Each row is a point on a tangle of strands that fork, close into loops and nearly touch. The rows are in no order.
In the rows, zero is written as 100.
Two points are linked if the straight distance between their rows is under 86. Some points are linked to none.
K_833: [ 80  87  92  90 105 116  61  97 109  94 103 100 125  82  99 123  72  89
 103 129  80  95  91  82  98  88  98  86 131 153 115 108 122 123  89]
K_844: [ 95 102  75 109  98 105 120  72  83 101  74  83 102  94 117 102  89  98
  95 101  58  89  82  92  77 115 105  94  93  94  75  85  80 119 129]
K_923: [119  84  89  89 111 103  90 132  85 132  77 108 124 112  82 114  94  99
 132  92  77  92  91  63 111 103 135 100 100  91  74  95 101  84  90]
K_886: [109 106  83 125  82  81 124  86  99  95  87 110  95 113 129  97 136 108
 103  95 110  96 103 124  89  65 113 107  91  84  87  92  68  88  84]
K_50: [ 97  99 100  94 134 105  93  82  90  82 124 118 103  90 104 106  77 100
  72  95  81  96  81 102 119 117  97  77 105 109 120 145 122  90  84]
K_566: [ 93 106 118  80 114 122  99 124 104 121 109  83  86  83  72  99  90  95
  97  89 121 123 117  87 121 117 121 100 100  88  81  98  88  96 111]
K_563: [103  90 120  86  82 129  81 123 116  93 125 118 131 129  78  98  96  83
  87  90 103  98  98 106  90 111 101 106 100 117 122  99 107  81  83]
K_268: [ 83 110  98  75  94 102  73 135 114  92  94  96 116 132 100  79  78 110
  97  88  85 112  75  80 108 107  68 112  91 106 125 113 129 132 131]
K_779: [ 74  87 120 137 111  81 120  80 107  99  83 104  86 102 120 126 129  97
 120  90 124 119 112 102 111  93 105  97  68  77  72 116  87  72 122]
K_74: [ 96  99 128 130 103  95 106  66 112  71 120  93 103  73  94 101  99 109
  76 106 107  92  89 130 102  79  88 109 111 138 123 121 128 121 106]
K_329: [114  82  79 131  86  89  93 109  86 126  82  95 118 109  98  91 112 104
 132  80  85  88  77  75 109  95 116  95 104  99  68  84  96 103  88]
K_132: [ 87 105  81  74  89 113  78 142 119 109  89  78 134 113 111  94  90 105
 104  81  77 111  89  72 112  98  90 106  95  97 101  95 113 133 101]
K_292: [ 81  99 108  87 116  98  82  88 127  82  93  83 103 114 131 132  95 105
 122  74  92 112  92  91 119  96  67  97  88 104 104 130 135  88 134]
K_210: [137 136  88  76  83  86 106 108 115 103 100 117  98 103 101 106 118 123
 130  89 102 124 125 122  70  87  82 125  76  84  89 107  96  55 106]
K_381: [ 89 118 115  77  94 131  95  90 114  88 104  90  93  92 113 146 106 107
 102  83 116 118 106 102  89  92  90  95 105 119  82  86  82  72 122]
K_456: [132  89 115 136 128  62 126 110  75 143 104 100  81 103  83  77  97  87
 112 101  85  68  95  82 129 107 125 104 101  92  94  95 102 120 110]
K_424: [ 79 108 103 120  95  93 112 102  76 102 112  94  96  90 118 111 100 103
 112 114  80  89 104 104  94 123  61  84  67  92 113  83 125  70 120]
K_504: [ 70 112 118 128 102 118  82 105 103 105 114 107 138  95 107  92 105 119
  99 113  87 110 105 110  76 107  74  99  92 106 124 120 111 103 101]
K_417: [116  80  99 122 130  73  93  74  98  99  92  96  83 105  93  58 105 103
  77  93 100  75  57  95 129  82 109  99 122 108 107 122 107 143 104]
K_928: [ 84  92  94 127 102  87 105 124  87 121 101 106  84  99  95  73 115 103
  75 124 107  85 101 102  99  88 102  92 125  97 128 106  91 149  61]
K_332: [100 107  94 117  98 101 102  62 121  81  96 107 108  88 134 117  96 127
 122  82  81 104 100 121  82  81  70 105  76 107 104 130 119  89 114]
K_16: [ 77 105 109 114 102 120 108  82 101  84 104  90  88  92 133 125 111 115
 110  81  94 101  96 106 105 114  68  78  67  89  89  96 108  63 113]
K_411: [116  99  80 120  68  90 127 106  75 114 105 121  93 133 125  83 111  97
 113  57 108  53  84 111 101 128  98  93 108  76  89  82  77 103 100]
K_901: [115  79 105 130 131  47 123  95 109 110  88  87  91  99  90  72 111  88
  71 117  89  97 107 101 123  81 129 108 104  82 103 105  96 139  76]
K_560: [ 81 106  69 111 109  82  74  70  76  89  82 104  95  91 127 110 106 114
 113 129  77 111  83  96  81 114  75  72 101  99 103 106 111 102  95]
K_760: [ 62  99 113  90  81 127  81 111 103  74  98  69  88 104 117 107 108 110
  79  69 126 112  81  95 122 109  66  86 104 102  89  81  86 112 122]
K_254: [103  82 117 106  87  96 100 108  78 110 103  88  99 113  71 116 120  89
 101 124  95  87 103  82  82  85 117  97 110 122 103  59  94  77  99]
K_203: [122 106 112  71  93  80  78  94 144  92  98 103 115 127  92 116 122  91
 113 102 113 142 128 104  81  87 100 127  98  99  97 108 105  67 107]
K_418: [ 70  94 127  91 101 120 105 132 115 108 101  69  92  93  88  88 103 103
  71 109 101 101 104  91 126  86 100  99 108 106 117  89  99 139  98]
K_93: [114 134  92 121 108  88 111 116 115 116  99 104 105  87 118  91 117 130
 116  79 125 135 111 111 112  67  96 120  93  80  91 123  83 109  90]
K_364: [109  73 102 104  89 121  79 102  83 102  83 123 115 119  73  81  94  91
 118 111 103  82  89  98  83 123 111 100  99  93  99  97 102  65  94]
K_882: [ 98 134  87  90 119  90 120 113  76 115  92 120  95  91 103  99  85 102
  80 129  91 104 125 109  84 107 108 101 110  81 112 112  70 125  84]
K_602: [ 95  99 113 100 102  99 100 135  76 121 140 112  69  80  61  81 100 100
  64 122  95  83  98  81 111 110 115  86 130 129 123  87  98 126  62]
K_170: [ 98 104 114 112  96  99 105  73 102  93 111 109  76  83  79  90 117  90
 102 103 163 124 125 127  90 117 112 101 108  90  75 105  75  84 104]
K_830: [ 79  96 112 124 112 103  80 117 109 126 108 101 144  98  82  92  92  99
 127 110  86 109 104  89  84 104  87 109  87 110 111 125 125 114 107]
K_233: [ 85 108 125  79  78  87 108 105 102  88  88  89  97 127 103 132 114  80
  89 126 100 107 121 103  71  86  92 110  97 115 106  68  80  85 145]
K_451: [ 92  89  96  75 100 150  80 126 125 108  67  92 136 104  90  84  85 102
 104  98  81 104  92  82  99 101 112 107 100  94  94 101 102 122  97]
K_926: [ 97  95  80 130  88  96  87  54  76  90  80 121 104 102 114  90  96 120
 118  93  94  96  65 113  66 101  87  96 119 113  90 121  90 119 122]
K_250: [ 95 107 121  87  95 132 110 118  98 106  73  92 109 100  87 107 130 107
  85 116  95 117 126 103  78  95 122 108  86  80  77  75  58  63 111]
K_57: [ 97  98 116  92 100 145  87  97 111 107 116  92  99  80  71 107  74  90
 131  67 129 106 122 103  94 146  92  91  87  96  63 103 102  72 116]
K_878: [122  98 106  99 113  66  85 107 120 113 116 107 121  98  65  96  88  91
 125 115 117 119 130 103  94  80 120 130 105 115 115 128 121 113  84]
K_14: [103  94  94  70 102 117  91 116 102 119  95 113  95  99  97 139 105  85
 135 109 127 106 126  89 109  99 127  91 100  83  83  88  95  53  65]
K_12: [100  91  82  97 105  63  96  95  78 106  90  96  64 105 105  94 115  83
  99 128 106 105 101  85 109 120 104  77  95  74  96  70  99  96  93]
K_817: [ 77  85 107  92  90  94  96 140 116 110  76  69  96 106  94  83  93 101
  99 124 108  94 112  85 123  78 100 111 104  95 123  86 120 147 103]
K_192: [114 107  83  91 107  57 112  89  86 103  98 112  76 113 108 106 126  81
 108 113 122 116 110 103 103 103 113  97  91  70  87  85  87  66  79]
K_709: [ 77 107  88  90  75 104 119 145  71 115  86 102  84 112 113  94  92 100
 109 118 108  81 121 100 102 128  86  89  91  69 120  76  93 111  92]
K_438: [ 77  97 108 125  89 101 120  78 120  87 110 102  93 100 129 125 116  95
 103  73 106 103 113 116  95 107  97  89  67  83  73  97  86  59 108]
K_356: [128 111  68 121  80  57 132  95 105 102  93 111 103 109 124 106 119  96
  97 105  89  87 106 114  88  54 117 112  96  99  99  80  82 102  63]
K_987: [110 100 100  83  83 121  66 116 102 105 128 120 126 121  68 103  69  86
 113  84  96  97  87  85  79 123  95 105 104 135 104  98 122  77 104]
K_541: [129  93  83 126  76 104 120 109  85 120 127 112 108 120  98  56 105  93
  96  59 106  66  82 101 111 125 105 102 118  95  93  85  81 120  76]
K_876: [103 114  93  57  93  91  81  92 114  79  86  83  85  87  88  75  79  85
  84 148  96 117 118 106  84 114  91 111 103 110 115  76 109 134 110]
K_698: [116 108 107  72  97  86  79 108 121 108 113 107 111 107  77  98 121  92
 112 125 127 135 135 103  86  99 116 114  92  91 103  88 101  67  77]
K_715: [ 97  92  81 106  91  84  99 127  90 111  68  88  87 108 112  84 108 114
  97 125 108  93  94  93 109  64  98 104 125  98 120  88  95 158  80]
K_674: [110  75  89 150 112  99 108  96  98 126  78  94 125  90 100  72 102 106
 132  96  64  81  85  89 112  97 114 101  76  80  78 104 115 104  91]
K_4: [ 94  81  95 124 103  89  99  89  78  94 109  93 106  96 120  98  99 101
 114 112  64  69  78 100 110 111  68  79  63  93 121  91 142  68  94]
K_159: [106  80  97  89 101  94  93 128 107 125  87 106 114 104  88 118 107  87
 146 111 115 101 119  73 125  97 136 105  91  81  86  88 117  75  66]
K_839: [105 109  78 110  77  73 121 103  90 106 112  98 108  99 112  79  89  89
 107 104  93  83 110 114  87 118  83 108  83  89 112  84 108 122  94]
K_345: [115 103 105 127 128  65 135 117  88 130 101  91  84  94  96  98 112  90
  89 105  90  87 105  86 132  88 122 100  93  80 102  95  90 117  79]
K_318: [ 85  92 118 102 106 108 100 122  90 119  78  88 100 113  86 116 132 105
  96 121 102 112 110  82  95  84 125  98 108  93  86  77  68  87  98]
K_31: [ 94  92  90 107 106 116 111  73 108  98  83 115 104  99 112 106 101 102
 103  81  99 110  97 106 106 101 125  94  97  78  82 131  81  96  89]
K_710: [144 127  86 103  83  81 117  99  78  96 147 112  97 115 115  79 121 122
  84  59 103  85  65 108 104  94  84 112 118 108 113  81  84 104 100]
K_919: [ 73  67 112 117 122  95 124 102  81 108  77  89  71  93 101 113  92  84
 111 121 108  66 111  88 127 101 117  83  94  75  99 102 110 107 104]
K_741: [131 112  88  72  81  96 113  98 113  96 107 114  89 108  99  89 111 106
 116  77 108 100 117 129  87 121  89 110  69  60  90  98 104  50  94]
K_689: [106 112  88  80 113  80  89 115  66 106  89 119  73  97  92  71  78 105
  85 135  97  96  99  98  97 121 103  96 116  89 122 111  95 129  96]
K_843: [ 91 124  93  77  87 101  84  92 102  80  95  97 107  93 105  89  96 104
  68 128  94 113  97 109  76 105  84 103 117 117 120  98  99 140 100]
K_372: [106  86 103  98 137 103 103  92 114 105  90  96 124  87 111 145  93  95
 100 120  47  95 109  81 112  83 121  88  72 105 102 101 115  65  83]
K_510: [ 98  82 132  93 115  74  87  99  98  90  95  99 100 123  78 102  92  85
 104 133  97  95 105  90  99  94 105 110  96 111 127 106 130  87 128]
K_929: [103 129  77  84  76  96  89 104 104  93  94  73 119  93 111  96 107 118
  83 112  75 118  87  98  71  78  76 111 113 125 101  71  90 126 103]
K_963: [ 85 107  90  98  94  80  81 112 108 115 132 111  95  92  92 109  95  84
 137 101 151 119 130  98 105 115  94  97 107 103 104 106 118  95  79]
K_90: [ 93 124  94  96  88 125 107 108 107  97  92  81 115  89 119 111 117 125
  78 101  86 123 100 104  85  63  95 109 105 113  96  84  72 116 102]
K_998: [123  78  96 111 127  84  98  70 118  92  92  85  97  88  88  66 108  97
  60 108  82  99  79 102 128  72 125 103 113 102  99 113 105 130  73]
K_302: [100  78  86 134 120 101  83  77  72 102  98 129 109 100  93  74  90  97
  97 112  89  72  61  95  98 124  91  80 107 107 105 128 118 104  91]
K_384: [ 87 100 110  83 116 117 106 123 101 111 124  78  70  75  86  88  94 102
  76  88 116 104  99  84 146 109 108  85 113  94 100  94 102 127  99]
K_327: [ 97  97 118  71  97  77 117  89 114  76  78  75  91 128 108 108 107  78
  73 123  96 112 118 109  96  97 104 115  85  88 106  86  89 100 135]
K_425: [ 75 126 108  92  97 104  97 100  84  87  85  93  70  72 111  95 115 113
  87 151 119 108 119 114  91 111  71  87  92  89 117  86 103 105 109]
K_65: [105  95  89  91  96 132 120  87  97  90  75  90 105 102 122 113  89 109
  96  81  59  84  81 103  97 107 106  93  77  83  74  90  87  78 125]
K_575: [109 106  91  97  98  56  86 116 119 114 113 115 118 114  94 126 102  86
 145 102 128 124 127  92  98  77 106 123 102 110 105 117 124  89  79]
K_116: [101 103  93  59  74 105  98 110  90  76  89  93  76 128 106  96  83  96
  83  81 110  92  80  99 105 119  91  95 110  90 103  81  88 105 127]
K_976: [ 88 100 109 112  99 113 123  97  89 106 104  84 111  77  94 113  79  91
  91 123  78  80 112 105  85  93 101 106  96 125 110  91 106 111 110]
K_128: [116 119  81 101  88  92  96 124  66 127 115  90  84 102  90  79  90 106
 105  77 102  87  71  68 105 114  95 100 137 120  93  79  75 154 117]
K_51: [125 109 112  62 111  92  99  94 135  82  94 105 107 130  94 109 111  99
  98  71 101 136 114 106 100  91 110 127  90  87  84 128  95  62 120]
K_343: [ 97 121  85  83 110 106 109 105 101 108  86 115 112  99 116 115  83 100
 105  99  95 117 117 105  93 101 110  98  98  80  98 128  82 102  92]
K_570: [115  87  97  64  89 117  76 123  90  97  87 121  98 140  69  93  88  83
 108  93 108 101  91  92  89 130 126 103 109  89  97  89  87  72 102]
K_663: [ 78 108  96  96  91 109 105 128  90 108  85  85  84  81 114  98 107 106
 110 131 113 102 129 101 102 100  85  93  83  81 106  71 102 105  91]
K_551: [ 79  85  96 113 111  84 127 109  90 114  75 111  87 109 116 103  96  82
 114 107 111  89 123 101 118 121 112  92  82  50  90 112  96 100  96]
K_76: [102 126 103 101  84 123 125  75 110  70 110  82 102  71 111  92 117 128
  55  95  88 109  93 124  93  77  98 110 105 114  99  90  75 124  95]
K_712: [ 92  97 107 109  83 133 102  98 121 111 120 102 125  92  81  78  87  87
 124  78 108  98 124 118  78 140  87 111  71  94  81 102 104  85 107]
K_124: [ 91 120  95  91  95 115  94  80 159 100 111  97 105  77 125 129 118  95
 125  82  98 146 135  99  84 108  88  99  73 100  63 100  85  72  89]
K_483: [134 112  95  76  92  92 113 106 115 101 123 115  97 106  99  79  98  98
 104  73 125 114 117 119 112 103 105 118  94  72 104 117 103  80  84]
K_358: [ 94  75 126  77  99 124  84 119 128  84 117  87  93 117  53  65  92  80
  66 104 105  94  84  84 124 111 111 101 100 118 115  80 122 106  97]
K_89: [119 105 110 110 135  66 119 108  78 126 121  99  65  93  79  82  69  86
  88  95  90  80  86  83 124 113 115 102 123 108 106 115  99 142 128]
K_344: [ 78  67 124 118 102  97  92 104 105  99  79  85  89 117 108 103 122  95
 119  77 142 107 102 100 130 109 100  91  82  65  72  98  90  81 120]
K_133: [112 116 104  97 101  94 116 106 117 105 104  91  82  88 102  95 111 108
 116  79 146 120 125 111 123  78  99 121  94  79  86 108  94  92 102]
K_933: [116  84 119  93 105  86 100 110 124  96 117  84 105 121  62  61 102  79
  68 109  91 105  99  92 117 103 121 120  86  98 115  91 115 118  94]
K_840: [ 81 108  84  72 122  98  57 116  81  95  79 117  80 104 100  75  78 120
  90 119  99 114  71  85 114 113  88  85 121  93 118 128 115 135 112]
K_444: [103 139  83  82 103  89 107  60 151  79 109  96  93  81 128 137 101  97
 117  80 109 139 126 108  84  87  96 112  83 116  73 117  84  86 106]
K_675: [115 128 107  89  85 114  84  72 103  82 104 100  83  71  78  95 108 112
 106  97 136 129 117 127  70 112  92 115 117 114  82 107  88  95 119]
K_218: [118 104  96 124 115  93  99 101 115 106  90 115 120  92 118 104 107 128
 116  92  93 113  99 109 108  51 100 113  91  97 112 131 108  99  74]
K_847: [ 87  92 108 123 100 111 128  94  95  92 100 101  94  94 134 137  85 113
 113  82 101  72  93 107 126  62  99  92  90 104 110 114 117  88 103]
K_394: [138 138  92  76  98 115 100  81  76  93 100 119  77  70  94  92  89 128
 113  85 132 105 106 123  81 116  85 111 123 100  86 111  89  87 117]
K_26: [113 106  74 110  75  57 116 100  68  92 102 103  82 105 108  66  83  94
 103 120  98  66  92 105  87 112  76 112 102 109 125  77 113 151 109]
K_256: [129 115 112  90 117  88  98  84 117  79 115 107 116  90  90  81  89 103
  68 118  80 110 116 128  87  98  97 119  89  99 121 120 108  92  86]
K_913: [ 87  85  95 121 121  80 110  91  90 106  81 105  80 107 128  90 116  98
 115  73 124 108  96  92 140 128 102  80  85  45  75 118  96  91 101]
K_527: [114 125  89  68 115  91 105  66 141  80 102  90  91  72 111 107  77  99
 111  89 107 130 133 122  96 106  82 117  87  93  87 131 109 104 117]
K_803: [ 74 118 114  98  93 140 104  92  80  86  75 103  81  75 118 101 112 121
  85 130 105 100 108 126  81 126  80  83  95  83 102  93  84  80 114]
K_775: [ 77 115 101  90 107 110  79  97 107  96 119  90 106  62  83 115  66  87
  79 135  77  88 103  96 100 101  91  91 123 153 116  98 127 149 103]
K_556: [ 82 109  92 107 103 111  87  87 138 116 126  79 118  62 100 113 111  89
 121  97 106 146 131  91  93 114 112  93  87 108  62  92  88  98  74]
K_199: [ 86  96  79 102  92 130 104 101  78 103  69  83  93  96 100  75  96 101
  73 100  71  84  76  91  88 127  94  84 104  88  82  74  74 138 111]
K_6: [100 105 107  85 104  84  98 118 118  95  93  84 103 123 117 125  87 107
 123  66 106 121  96  88 122  76  80 121  95  99 104 123 122  95 141]
K_954: [ 96 104 124  89 102 126  97 118  86 118 126  90  89  81  66 128  86  87
 113  91 120 109 123  90 100 125 111  91 101 111  77  82  94  66 121]
K_208: [126  94  81 109 108  88 118  94  94  92 114 103  95 116 125  93 104 103
  87  61 107  84  68  99 141  81 110  97 116  97 109 113  98 114  81]
K_115: [ 83  92 112  94  95 114 105 102  88  80  90  82  83 124 116  99 105 109
  79  67 114  95  69  97 125  99  87  93 112  90 104  95  86 110 131]
K_922: [128 148  89  66  94 114 100 109  88 111 106 112  87  76  98 101  92 124
 124  98 114 117 125 110  78 108  74 115  90  86  91 101  92  73 111]
K_819: [ 96  96 115  93 119 138  58  89 149 109  96 113 138  78  94 105 108 103
 138 114  92 131 127  89  79 116 101  99 106 100  95 130 107  82  80]
K_743: [ 79  84 111 106 121 116  93  55 133  75  85  94 118 106 128 120  94 100
 111  82  71 101  92 102 101  99  84  95  83 104  97 137 122  87 125]
K_975: [ 75  88 102 111 114 113  51 103 125 118 105  97 131  80  85 105  85 101
 138 119 102 104 106  87  94  91  95  96 111 130 105 120 133 115  93]
K_740: [ 91  98 105  71  94 128  80 110 111  99  92  89  96  98 110 136 113  98
 125 102 112 116 118  89  98 106  95  81  93  96  80  70  97  54  95]
K_694: [101  78  95  91 111 120  84  71 113  83  93 108 112 112 107 123  90  96
 102  79  90 102  81  95 105 100 115  90 100 103  87 125 106  71  97]
K_964: [ 87  84 138 108  94 123  77  78 128  78 119  85 111  96  53  73 107  78
  72 110 113 104  95 108 100 109 102 105 108 131 105  87 127 107 107]
K_614: [ 69  99 107 100 110 112 119 118 102 100  75  95  98 104 134 152  88 109
 116  99 109  84 104  93 130  62  93  96 101  98 110 110 111 108 115]
K_391: [135  87 105 102  95  83 101 108  94 107 130 113 109 114  56  52  97  79
  78 107  93  91  91  92 100 115 119 111 103 111 117  89 106  95  79]
K_33: [ 97  99  79  99  74 106 105  97 109 101 111  96 112  88  90  61  77  84
 116  99 113  91 120 120  83 132  82 111  82  94  98  89 118 113 104]
K_641: [121  98  91 103  98  82  95 108 113 107  93 115 125 109 115 130  96 109
 143  97  89  98 111  98  92  63 100 118  94 112 104 117 124  77  83]
K_312: [136  96  88  82  81  99 110  78  96  76 126 120  99 109 101  81 109  98
  86  70  93  82  87 135  86 119  97  99  83  86  97  86 109  51  92]
K_685: [133 134  81  95 102  87 104 103  71 111 120  90  88  94  99  88 109 119
  79  82  97 108  69  84 103 100  95 101 125 113 100  85  76 127 107]
K_55: [ 88  75 131 111 110  92  97 127  96 105  89  94 115 122 102 124 108 106
 120 122  87  86 103  84 118  80  96 100  85  95 124 101 133  76 107]
K_827: [115  87 117  97 101  71  95 117  87 105  92  88  88 142  81 105 119  96
  89  80 105 113  75  73 118  90 119 107 114 104  89  85  82  99 133]
K_161: [138  78  93 124  98  90 116 103  86 121 133 119  99 115  77  55  93  73
  91  86  95  63  76  95 114 132 116  99 106 105 104  89 102  97  76]
K_118: [ 73 104 106  98 108 113 106  97  84  92 105 100  91  71  85 115  69  88
  71 121  90  75 100 100  95 119 103  86 125 132 113 112 105 139 103]
K_110: [105  86  64  99 105  63  66  72  73  93 102 110  84  99 103  94 103  88
 106 139  99 107  88  91  91 122  95  73 105  99 106  89 119  83  69]
K_205: [101  97  95 104 100 115  84 129  84 126 137 105  99  81  63  87  85  98
  99 109 100  87  92  81 104 107 108  92 115 126 107  92 108 108  83]
K_139: [111  97  79 104 127  72  98  93  90 103  72  96  96  92 112  99  82 109
 111 109  78  97  85  91 115  84 104 100  99  90 100 115 115 116 107]
K_34: [117 108  77 113  87  64 128  96  76 108  79  97  76 103 112  90 101 103
 100 120 114  75 103 109  90  79  98 115 125  98 111  79  84 148  93]
K_883: [ 76  93  75 127  76  93  73  65  83  87  79 103 103 104 124  96 118 115
 120 106 107 103  81 111  66 106  69  84 107 102  94  97 102 104 107]
K_754: [122 104  83 113  87  84 124  88 105  89 130 114 114 125 126  90 109 115
  86  47  98  88  70 111 107  80  95 116 108  99 109 110  89 111 100]
K_59: [113 103  95 105 118  77 104  88  82 119 101 116  68  91  87 100 120  84
 123 112 148 122 129 104 103 113 126  96 100  77  73 100  81  69  91]
K_720: [ 73 101  96 105  94 113  75  93 119 108 134  92 103  62  93 114  92  88
 127  99 138 120 127  99 106 117  98  81 109 118  87  96 115  97  73]
K_955: [137 106  68 128  99  60 115  81  81  96 121 121 109  96 112 114  99 103
  96 102  90  85  88 111  89  63 107  99 111 126 112 100  93  96  61]
K_308: [103  90  79 116  79  93 129  87 106  91  68 116  95 129 142  92 129 116
 105  64 102  80  77 121 106  77 106 105  96  62  80 100  71  97 104]
K_597: [ 97  85 116 120 128 119 106  98  89 101 107 110 123  80 114 144  92 114
  91 126  52  80  96  92 103  67 106  81  88 128 113 105 114  68  81]
K_974: [115  94 120 102 124  63 106  98  79 100 111 104  78 106  67  98  76  90
  95 121  95  86  94  94 108 100 116 108 108 117 122 111 117 108 126]
K_412: [109  91 106 121  83 104 117  93  81  98 110  89 105 100 102 135 120 100
  92  99  71  88  83  94  83  66 111  91 104 134  96  68  93  71 101]
K_63: [142 104 101  90  99  75 112  71 108  76 137 122 109 110  94 100 104  89
  78  95  83 108 105 125  83  96 107 110  85 103 111 106 104  56  85]
K_29: [ 93 102 104  95 135 113  95 102  89  97 108 102  97  82  98  82  88 109
  50 105  71  90  71  99 122 105 102  85 106 100 118 131 105 130  89]
K_66: [ 64  98 135  84  87 142  99 115 113  86 105  81  97  98 105 130 107  91
  85  82 128 110 117 104 107 112  88  88 103 107  84  81  75  91 127]
K_821: [103  90 112  93 105 132 112  95 102  87 105 107 108  87 121 144  79 108
  99  97  93  77 102  99 118  64 110  90 108 123 116 114 123  71  83]
K_347: [ 94  72 101  73  82 152  92 120 112 102  58  87 126 123  81 101  91  83
  96 105  82  82 101  84  86 101 134 106 110 101  85  77  86 103 102]
K_891: [ 84  98 107  77  90 116  90 139 109  99 117 131 129 143 107 121 104  87
  96  88 110 108 110 100  92 112 107  96 101  89 123 108  93  74  74]
K_790: [134 109 104 100 110  92  95  84 127  96 119 115 130  89  74  86  76 101
  99 101 102 110 121 123  83  76 111 132 105 123 114 134 109 104  83]
K_997: [104  86  85 123 119  67 102 100  89  99  83  98  98 118 125  88 106 106
  94  92  85  90  63  83 131  77  99  97 107  87 110 118 111 130 101]
K_222: [ 76  90 104 100 112 105  79 131  96 117 119 102  92  90  72  82 120 110
  51 129  81  97  86  83 101  88 110  80 136 118 124 102  92 148  51]
K_592: [121  99 100  74 107  98 100  68 128  89  92  91  98 102  91 102  87  96
 110  64 114 122 109 109  91 105 105 122  97  93  76 126  98  91 134]
K_633: [ 80 108 109 144  89 115  88  76 127  95 112 116 124  84 112  99 103 119
 127  92 109 118 114 124  71  93  78 104  88 110 107 134 115  97  98]
K_659: [ 91  72 117 130 108  82  90 109 106 101  94 103 133 115 119 111 122 109
 123 114  65  88  87  91 114  83  78  99  66  93 125 100 145  62  93]
K_596: [ 93 112 111 118 103 102 114  56 114  70  96  99  94  73 112 105 110 116
  72 107 102 104  97 130  90  68 103 105 104 118 105 114  85 125  95]
K_471: [ 81 111 130 107  88  98 125  99  94 100 110  92 103  97  87 124 105  82
  77 129  92 100 123 108  65 101  95 111 102 124 106  82  78 101 126]
K_848: [ 90  91  93 112 123 112 100 101  90 103 115  97 100  94  85  78 115 106
  37 105  64  97  70  85 102 107 109  79 118 109 107 105  84 128  62]
K_711: [ 88 101 110 121  83 111 121  78  93  87 122  99 101  97  99  87 111 100
  75  76 107  92  96 124  88 119  95  98  95  97  96  99  81 102 111]
K_996: [ 90 113 118  99  91 139 112  94  76  95  73 115  96 103 100 111 120 106
  92 123 104 100 118 122  59 114 111  92  99  82  91  92  57  65 111]
K_893: [103 111 107  67  91 137 114  90  99  81  82  87  85  90 126 123  97 114
  99  88  84  89 105 114 100 110  78  88  72  81  87  79 106  55 122]
K_402: [102 101  98  67  99  93  68 126  98  89  80 105  86 126  95  82  73 113
 112  93 121 114  82  81 117  97  85 113 115 101 124 115 123 119 124]
K_97: [ 93  88  92  75  80 124  77 120  80  86  80 107  93 137  92  92  95  97
  87  87 106  91  72  88  91 129 106  86 120  92  98  81  74 101 104]
K_245: [ 53  83 120 105 132 104 110  99  91 100  79  97  78  95 116 142  97  91
 103 126 120  89 113  93 121  79 111  83 114 101 106 118 102 110 110]
K_190: [ 96 105  85  93  89 120  97 109  86 107  92  74  87  91  93  76  89 100
  87  73 100  97  70  80 106 126  96  94 121 107  73  74  74 152 125]
K_738: [ 83  84 135 117  85 112 108  69 104  65 114  92  93  84  71 106 103  82
  59 113 108  73  85 115 103 101  96  95 121 150 119  95 126 113 100]
K_37: [ 99  95  89 101  81  92 136 104  80  97  77 108  79 134 137 102 107  97
 103  58 111  66  82 111 112 115  95  94  96  63  80  81  74  97 128]
K_518: [102  98  97 107  72 109  74 123  89 119 127 106 111 101  52  74  79  82
 120  94 111  97  92  83  77 128  99 106 111 137  97  74 107 112 107]
K_957: [125 100  91 129  90 110 124 106  75 111 111 115 117  88 107 116  98 123
  92 106  70  76  86 102  82  57 109  97 109 131 110  90  86  91  77]

A fork is a point with three links, a tip a point with one. Leave the first point through the second and follow the links. Name the first fork or tip that comes.
K_847 / K_614 | K_16
K_803 / K_996 | K_876
K_37 / K_308 | K_709
K_575 / K_963 | K_698
K_471 / K_976 | K_743
K_760 / K_66 | K_674
K_883 / K_560 | K_741
K_203 / K_51 | K_575
K_844 / K_199 | K_997

A tip is a point with one link. Name the tips that can be reached along the links from each point below, in the order of the rows.
K_343 | K_327, K_6, K_347
K_245 | K_372, K_139
K_57 | K_50, K_891
K_115 | K_364, K_674
K_675 | K_926, K_698
K_933 | K_709, K_876

How many points has the smallest loop of links through each point below? Write none if it is on no loop.
K_974 | 24
K_817 | 12
K_312 | 12
K_720 | none
K_913 | none
